The views of a scene show one set of named points, each view turned or mirrored, shifted and resized as a whole, with a little noise and some points left out.

Scene 1
View 1
bek: [5,0,-2,4,-49,-22,5,12,-24,-4,46,-1,6,-39,-1,-24,31,13,13,4]
rufop: [12,12,0,0,-5,10,4,13,-11,-2,33,-32,10,-10,8,-19,4,12,5,11]
des: [-27,6,10,-15,-19,-2,13,30,-19,-7,21,-3,5,3,13,-37,14,17,33,14]
Nusov: [-16,3,6,-9,-34,-11,10,22,-22,-7,31,3,3,-11,7,-32,23,17,27,12]
pokap: [19,6,-2,10,-31,-3,-6,2,-18,-1,49,-13,0,-17,-2,-8,20,15,3,12]
vube: [-6,6,8,-15,-33,-11,9,20,-16,-5,29,-7,-3,-22,6,-30,23,17,16,3]
Fotob: [-12,-5,3,-12,-14,-15,28,24,-24,1,23,-17,14,-21,4,-31,23,8,12,-11]
nar: [14,-7,-5,9,-21,-10,4,-5,-25,8,49,-9,-4,-2,-9,3,31,13,-1,-1]
naf: [4,-5,-2,7,-29,-12,5,2,-27,3,47,-2,-2,-5,-5,-7,30,14,8,5]
Fum: [4,8,0,1,-12,2,9,18,-16,-3,31,-26,14,-15,9,-25,9,11,11,9]
nipek: [-12,5,10,-22,-24,-9,14,24,-15,-5,21,-10,-1,-16,8,-32,21,16,18,1]
rovod: [-7,1,7,-11,-21,-5,5,11,-19,-1,32,-2,-10,5,1,-16,24,19,15,6]
sotoz: [-34,-2,8,-16,-6,-6,25,30,-26,-2,18,-5,11,10,11,-36,18,13,32,5]
Pel: [-43,2,5,-6,0,2,25,37,-29,-6,19,-5,24,18,17,-44,8,11,45,18]
zabov: [-24,4,5,-9,-13,-2,17,29,-23,-6,23,-8,12,0,13,-36,13,14,31,13]
View 2
rovod: [7,-12,-12,2,-15,19,33,4,-30,-8,-7,-31,-7,3,-17,-1,13,20,-1,12]
vube: [-1,-11,-17,20,-13,12,13,0,-17,-2,1,-33,-14,-2,-12,1,30,8,-14,17]
Nusov: [-9,-7,-12,26,-18,-2,21,5,-24,8,0,-30,-24,-2,-13,1,21,16,-5,9]
zabov: [-20,-7,-4,30,-11,-17,28,-17,-18,9,7,-17,-13,-19,-14,-2,10,17,1,2]
pokap: [37,-9,-9,9,-21,17,1,0,-45,-24,-22,-22,-9,4,-10,0,9,-9,-11,16]
Fum: [10,-10,-5,23,-11,-3,6,-25,-26,-14,-7,-12,0,-18,-8,-1,13,-7,-11,11]
rufop: [19,-16,-5,14,-6,2,9,-40,-32,-25,-11,-9,8,-16,-8,-3,9,-13,-8,14]
Pel: [-36,-3,5,38,-8,-39,43,-25,-16,20,13,-9,-15,-33,-16,-3,-4,30,13,-9]
nar: [40,-2,-7,-3,-26,26,12,22,-40,-30,-20,-22,10,-7,-13,2,-7,6,-7,9]
bek: [15,-2,-16,28,-26,12,-7,28,-29,-4,-8,-35,-24,4,-9,6,28,-1,-21,18]
sotoz: [-28,-5,-3,26,-10,-17,40,-11,-10,10,13,-17,-4,-28,-17,-1,4,31,4,-2]
des: [-24,-10,-8,26,-9,-12,36,-18,-19,12,7,-24,-21,-11,-16,-3,16,23,4,5]
View 3
naf: [-6,18,18,-22,18,19,-11,11,7,10,7,-8,-1,-1,3,-1,-5,15,-2,-2]
Fum: [-11,7,9,-18,2,12,-5,4,11,-5,6,-4,-4,-7,-10,-2,-17,17,31,-13]
rufop: [-9,7,3,-11,0,19,0,-2,12,-3,5,-4,-6,-3,-6,-3,-12,25,34,-20]
sotoz: [-16,2,26,-19,7,0,1,13,-2,-19,8,2,6,9,-22,-22,-10,0,34,16]
nar: [-5,21,17,-19,19,30,-8,7,13,12,5,-9,-2,0,12,-4,-5,26,-3,-6]
pokap: [-2,15,6,-17,10,19,-10,4,10,13,6,-8,-7,-9,3,8,-6,20,5,-20]
rovod: [-2,10,21,-12,11,9,-4,5,2,2,9,-2,0,7,-4,-8,4,8,12,3]
zabov: [-16,1,16,-19,3,-1,-1,11,-3,-13,8,1,4,4,-24,-14,-11,1,32,5]
nipek: [-1,3,29,-15,3,-3,-10,2,7,-7,12,-1,-2,-2,-10,-2,-7,1,31,4]
Fotob: [-8,7,35,-25,7,8,-12,8,14,-12,10,-5,-1,-8,-7,-7,-23,10,34,9]
vube: [2,6,26,-18,5,-2,-14,3,7,0,12,-3,-4,-7,-8,5,-5,1,22,-1]
bek: [-1,14,22,-31,11,3,-24,12,11,11,10,-10,-4,-19,-3,16,-16,2,2,-7]
Pel: [-27,-2,14,-22,4,-3,6,18,-9,-25,5,4,9,12,-36,-28,-16,-4,38,14]
View 4
Fum: [-17,-3,31,-26,-7,24,17,16,9,-21,-13,-33,0,3,-34,-2,-2,1,5,-5]
Fotob: [-7,5,18,-12,5,29,-9,16,0,-23,-4,-43,6,-20,-29,-5,3,-20,10,-1]
rovod: [3,3,13,-2,-3,6,11,8,1,-8,-14,-8,4,4,-23,-16,10,-4,5,1]
des: [4,15,-2,-29,-16,9,-1,7,-18,-7,-16,-33,-6,-5,-34,-11,12,2,4,12]
bek: [-7,-21,15,11,10,11,4,32,6,-20,7,-40,-5,13,-23,-24,-13,-13,-16,-18]
nipek: [2,2,9,-21,-2,14,0,11,-5,-11,2,-29,-10,-8,-31,-11,8,-16,10,0]
zabov: [-3,15,4,-28,-14,16,-2,9,-14,-12,-20,-40,-1,-6,-34,-7,8,4,3,10]
nar: [-8,-7,36,22,10,15,21,15,23,-19,-19,-3,24,12,-14,-14,-4,-6,-1,-12]
naf: [-4,-6,23,18,6,11,13,19,11,-16,-16,-14,16,13,-15,-18,-3,-3,-7,-9]
sotoz: [3,25,0,-23,-13,19,-10,4,-19,-11,-23,-36,6,-18,-31,-5,14,0,7,16]
pokap: [-12,-19,35,2,2,11,27,21,21,-18,-10,-15,4,23,-24,-15,-8,1,-6,-15]
Nusov: [3,2,0,-10,-5,7,-2,16,-11,-10,-7,-34,-7,3,-28,-19,4,-3,-6,1]

Which points are out of place in each view (at most two, in the order of its rows)? Write none if all are in place.
view 1 => none
view 2 => rovod, bek
view 3 => none
view 4 => none

Scene 2
View 1
Ker: [-14,-26,3,1,-9,-27,-9,15,5,-12,-7,16,-18,-6,4,5,21,-14,-28,5]
sura: [-3,-15,2,15,-5,-6,11,-2,30,-6,-18,14,7,-16,-12,12,32,-41,-13,-5]
zeg: [-5,-5,-13,11,15,-7,7,-4,0,12,-48,5,17,-7,-46,2,0,-10,-31,-26]
latad: [-18,-2,1,1,0,-19,-4,15,-23,10,-19,3,1,-5,-13,-4,-4,3,-30,-18]
Kig: [-15,-23,-7,7,-2,-25,-9,-14,8,-1,-36,22,-13,-1,-9,13,18,-20,-36,0]
Das: [-17,1,1,11,-10,-13,0,2,-2,7,-16,9,4,-8,-5,6,13,-21,-20,-16]
gini: [-16,-7,-10,7,-11,-26,-14,18,-13,-1,-16,7,-6,1,-11,0,-1,1,-30,-22]
laven: [-19,24,10,10,2,3,16,5,-27,30,-23,-7,27,-17,-20,-5,-2,-8,-17,-31]
Nog: [-16,9,-18,16,-11,-18,-10,7,-13,11,-27,3,9,1,-22,0,-7,-2,-27,-38]
Vor: [-18,-5,-21,22,-36,-31,-22,-4,16,-9,-13,21,-12,6,8,16,17,-28,-19,-23]
tolu: [-18,-1,11,4,3,-10,8,1,-13,14,-22,6,6,-13,-8,2,8,-12,-26,-8]
funa: [-6,5,3,8,12,1,16,16,-9,15,-24,-7,25,-17,-36,-4,1,-8,-19,-25]
nadu: [-10,9,3,13,-5,-2,11,16,-1,8,-9,-2,20,-17,-18,0,10,-18,-11,-25]
Zino: [-21,6,-2,11,1,-12,3,-16,-14,22,-39,10,8,-6,-15,6,4,-13,-30,-19]
kom: [-25,7,10,9,-24,-17,-4,12,-13,8,3,8,-2,-9,18,5,15,-18,-15,-13]
View 2
nadu: [2,5,2,-2,5,14,-2,1,5,-2,18,1,10,-6,-3,2,2,3,3,-3]
Nog: [-11,9,-1,-4,12,10,-5,5,-3,-10,5,-7,-2,-12,-6,-9,-6,19,1,11]
kom: [-1,14,-7,-16,10,19,11,21,-1,-9,9,1,8,11,-7,9,4,7,-3,-7]
Zino: [-12,14,8,-3,4,9,0,8,-13,-5,7,-10,3,-2,8,-15,4,7,2,3]
Kig: [-23,23,2,-20,11,8,-6,16,-4,7,-6,1,2,11,2,-21,9,-4,-7,1]
funa: [5,5,11,2,4,12,-4,-10,3,0,17,-1,15,-16,3,-4,2,3,9,2]
gini: [-8,16,-2,-20,17,14,-2,11,0,-7,-5,1,4,-4,-11,-5,-2,17,-1,9]
Das: [-8,13,-2,-9,7,13,-1,12,-1,-1,9,-1,5,4,-3,-2,5,2,-3,-3]
zeg: [-13,11,12,0,6,4,-13,-7,-3,4,5,-5,4,-16,7,-24,1,5,5,10]
Ker: [-8,24,-4,-30,16,16,0,17,5,5,-8,11,13,11,-9,-6,8,-2,-6,0]
sura: [-13,13,0,-8,4,8,-12,9,12,13,13,8,7,11,0,-9,11,-19,-6,-11]
tolu: [-3,16,7,-11,6,15,5,8,-8,-2,6,-4,13,1,5,-6,7,3,2,1]
laven: [5,4,10,6,0,14,7,-2,-10,-10,20,-11,11,-12,7,0,1,12,9,2]
Vor: [-24,14,-16,-14,14,9,-9,25,6,-3,4,2,-10,15,-15,-5,0,5,-15,-3]
View 3
Zino: [-5,4,-25,-16,29,1,-25,-20,-12,-6,29,6,-11,3,11,-4,1,7,-27,-12]
nadu: [2,11,-12,-7,8,11,-9,-2,-3,-16,11,5,-4,-6,3,-12,11,14,6,11]
latad: [16,5,-4,-6,20,-16,-23,-5,-7,-7,4,9,-18,0,17,-3,7,15,-31,6]
zeg: [6,21,-37,-12,18,13,-14,-34,-3,-3,35,14,-27,11,7,0,22,25,-28,2]
laven: [-9,15,-1,-21,5,10,-12,-7,6,-19,19,30,-1,-14,6,-9,-5,23,-13,-13]
Ker: [28,-8,-22,9,27,-21,-36,1,-27,-3,4,-30,-15,3,20,-11,15,-16,-11,30]
tolu: [9,6,-14,-11,15,-4,-30,-8,-11,-9,21,5,-8,-7,16,-12,0,0,-17,3]
sura: [5,3,-48,-1,19,18,-22,-14,-22,-11,32,-28,-6,1,4,-17,21,-15,19,24]
gini: [15,-1,-9,1,31,-19,-17,0,-12,-5,-6,-7,-22,11,14,1,15,17,-26,12]
Das: [3,-1,-20,-5,26,-1,-20,-4,-16,-11,13,-12,-6,0,9,-10,8,0,-4,8]
Kig: [13,-6,-44,-2,40,-10,-37,-20,-29,3,27,-26,-22,15,16,-5,15,-13,-23,9]
funa: [9,24,-15,-12,-3,12,-12,-16,3,-14,22,23,-13,-6,7,-9,14,22,-10,9]
View 4
latad: [-26,-33,22,-12,-2,1,-4,20,10,22,27,16,-19,-22,-2,-7,33,7,-26,-35]
tolu: [-27,-17,14,-10,13,-8,0,21,11,5,10,1,-17,-28,-4,5,20,7,-27,-29]
kom: [-11,11,24,8,10,2,-7,12,1,-4,30,16,0,-11,-17,-16,9,0,-6,-30]
Zino: [-39,-33,19,-11,2,-17,-12,15,14,-2,11,-24,-29,-27,-2,-4,18,8,-35,-22]
sura: [-32,-10,-4,28,18,-5,16,39,18,-14,-5,-25,0,-20,8,9,-17,31,7,-22]
Vor: [-29,-12,32,37,-11,-6,-15,27,5,1,37,-26,1,-2,-5,-42,-10,21,19,-23]
Ker: [-22,-11,26,15,23,-5,14,47,3,30,21,5,13,-18,0,-21,9,21,7,-35]
Kig: [-39,-29,29,10,17,-24,4,45,10,21,9,-35,-1,-26,5,-24,2,23,-4,-25]
nadu: [-25,-18,-4,8,-6,15,0,14,18,-15,14,11,-21,-15,-1,19,13,14,-15,-28]
Nog: [-37,-46,21,2,-27,6,-19,11,17,6,32,-3,-31,-13,2,-10,25,13,-23,-30]
funa: [-33,-41,-8,-7,-7,14,3,17,25,-4,6,10,-34,-25,8,31,26,17,-33,-30]

Which points are out of place in each view (at most two, in the order of its rows)? Write none if all are in place.
view 1 => none
view 2 => funa
view 3 => none
view 4 => none
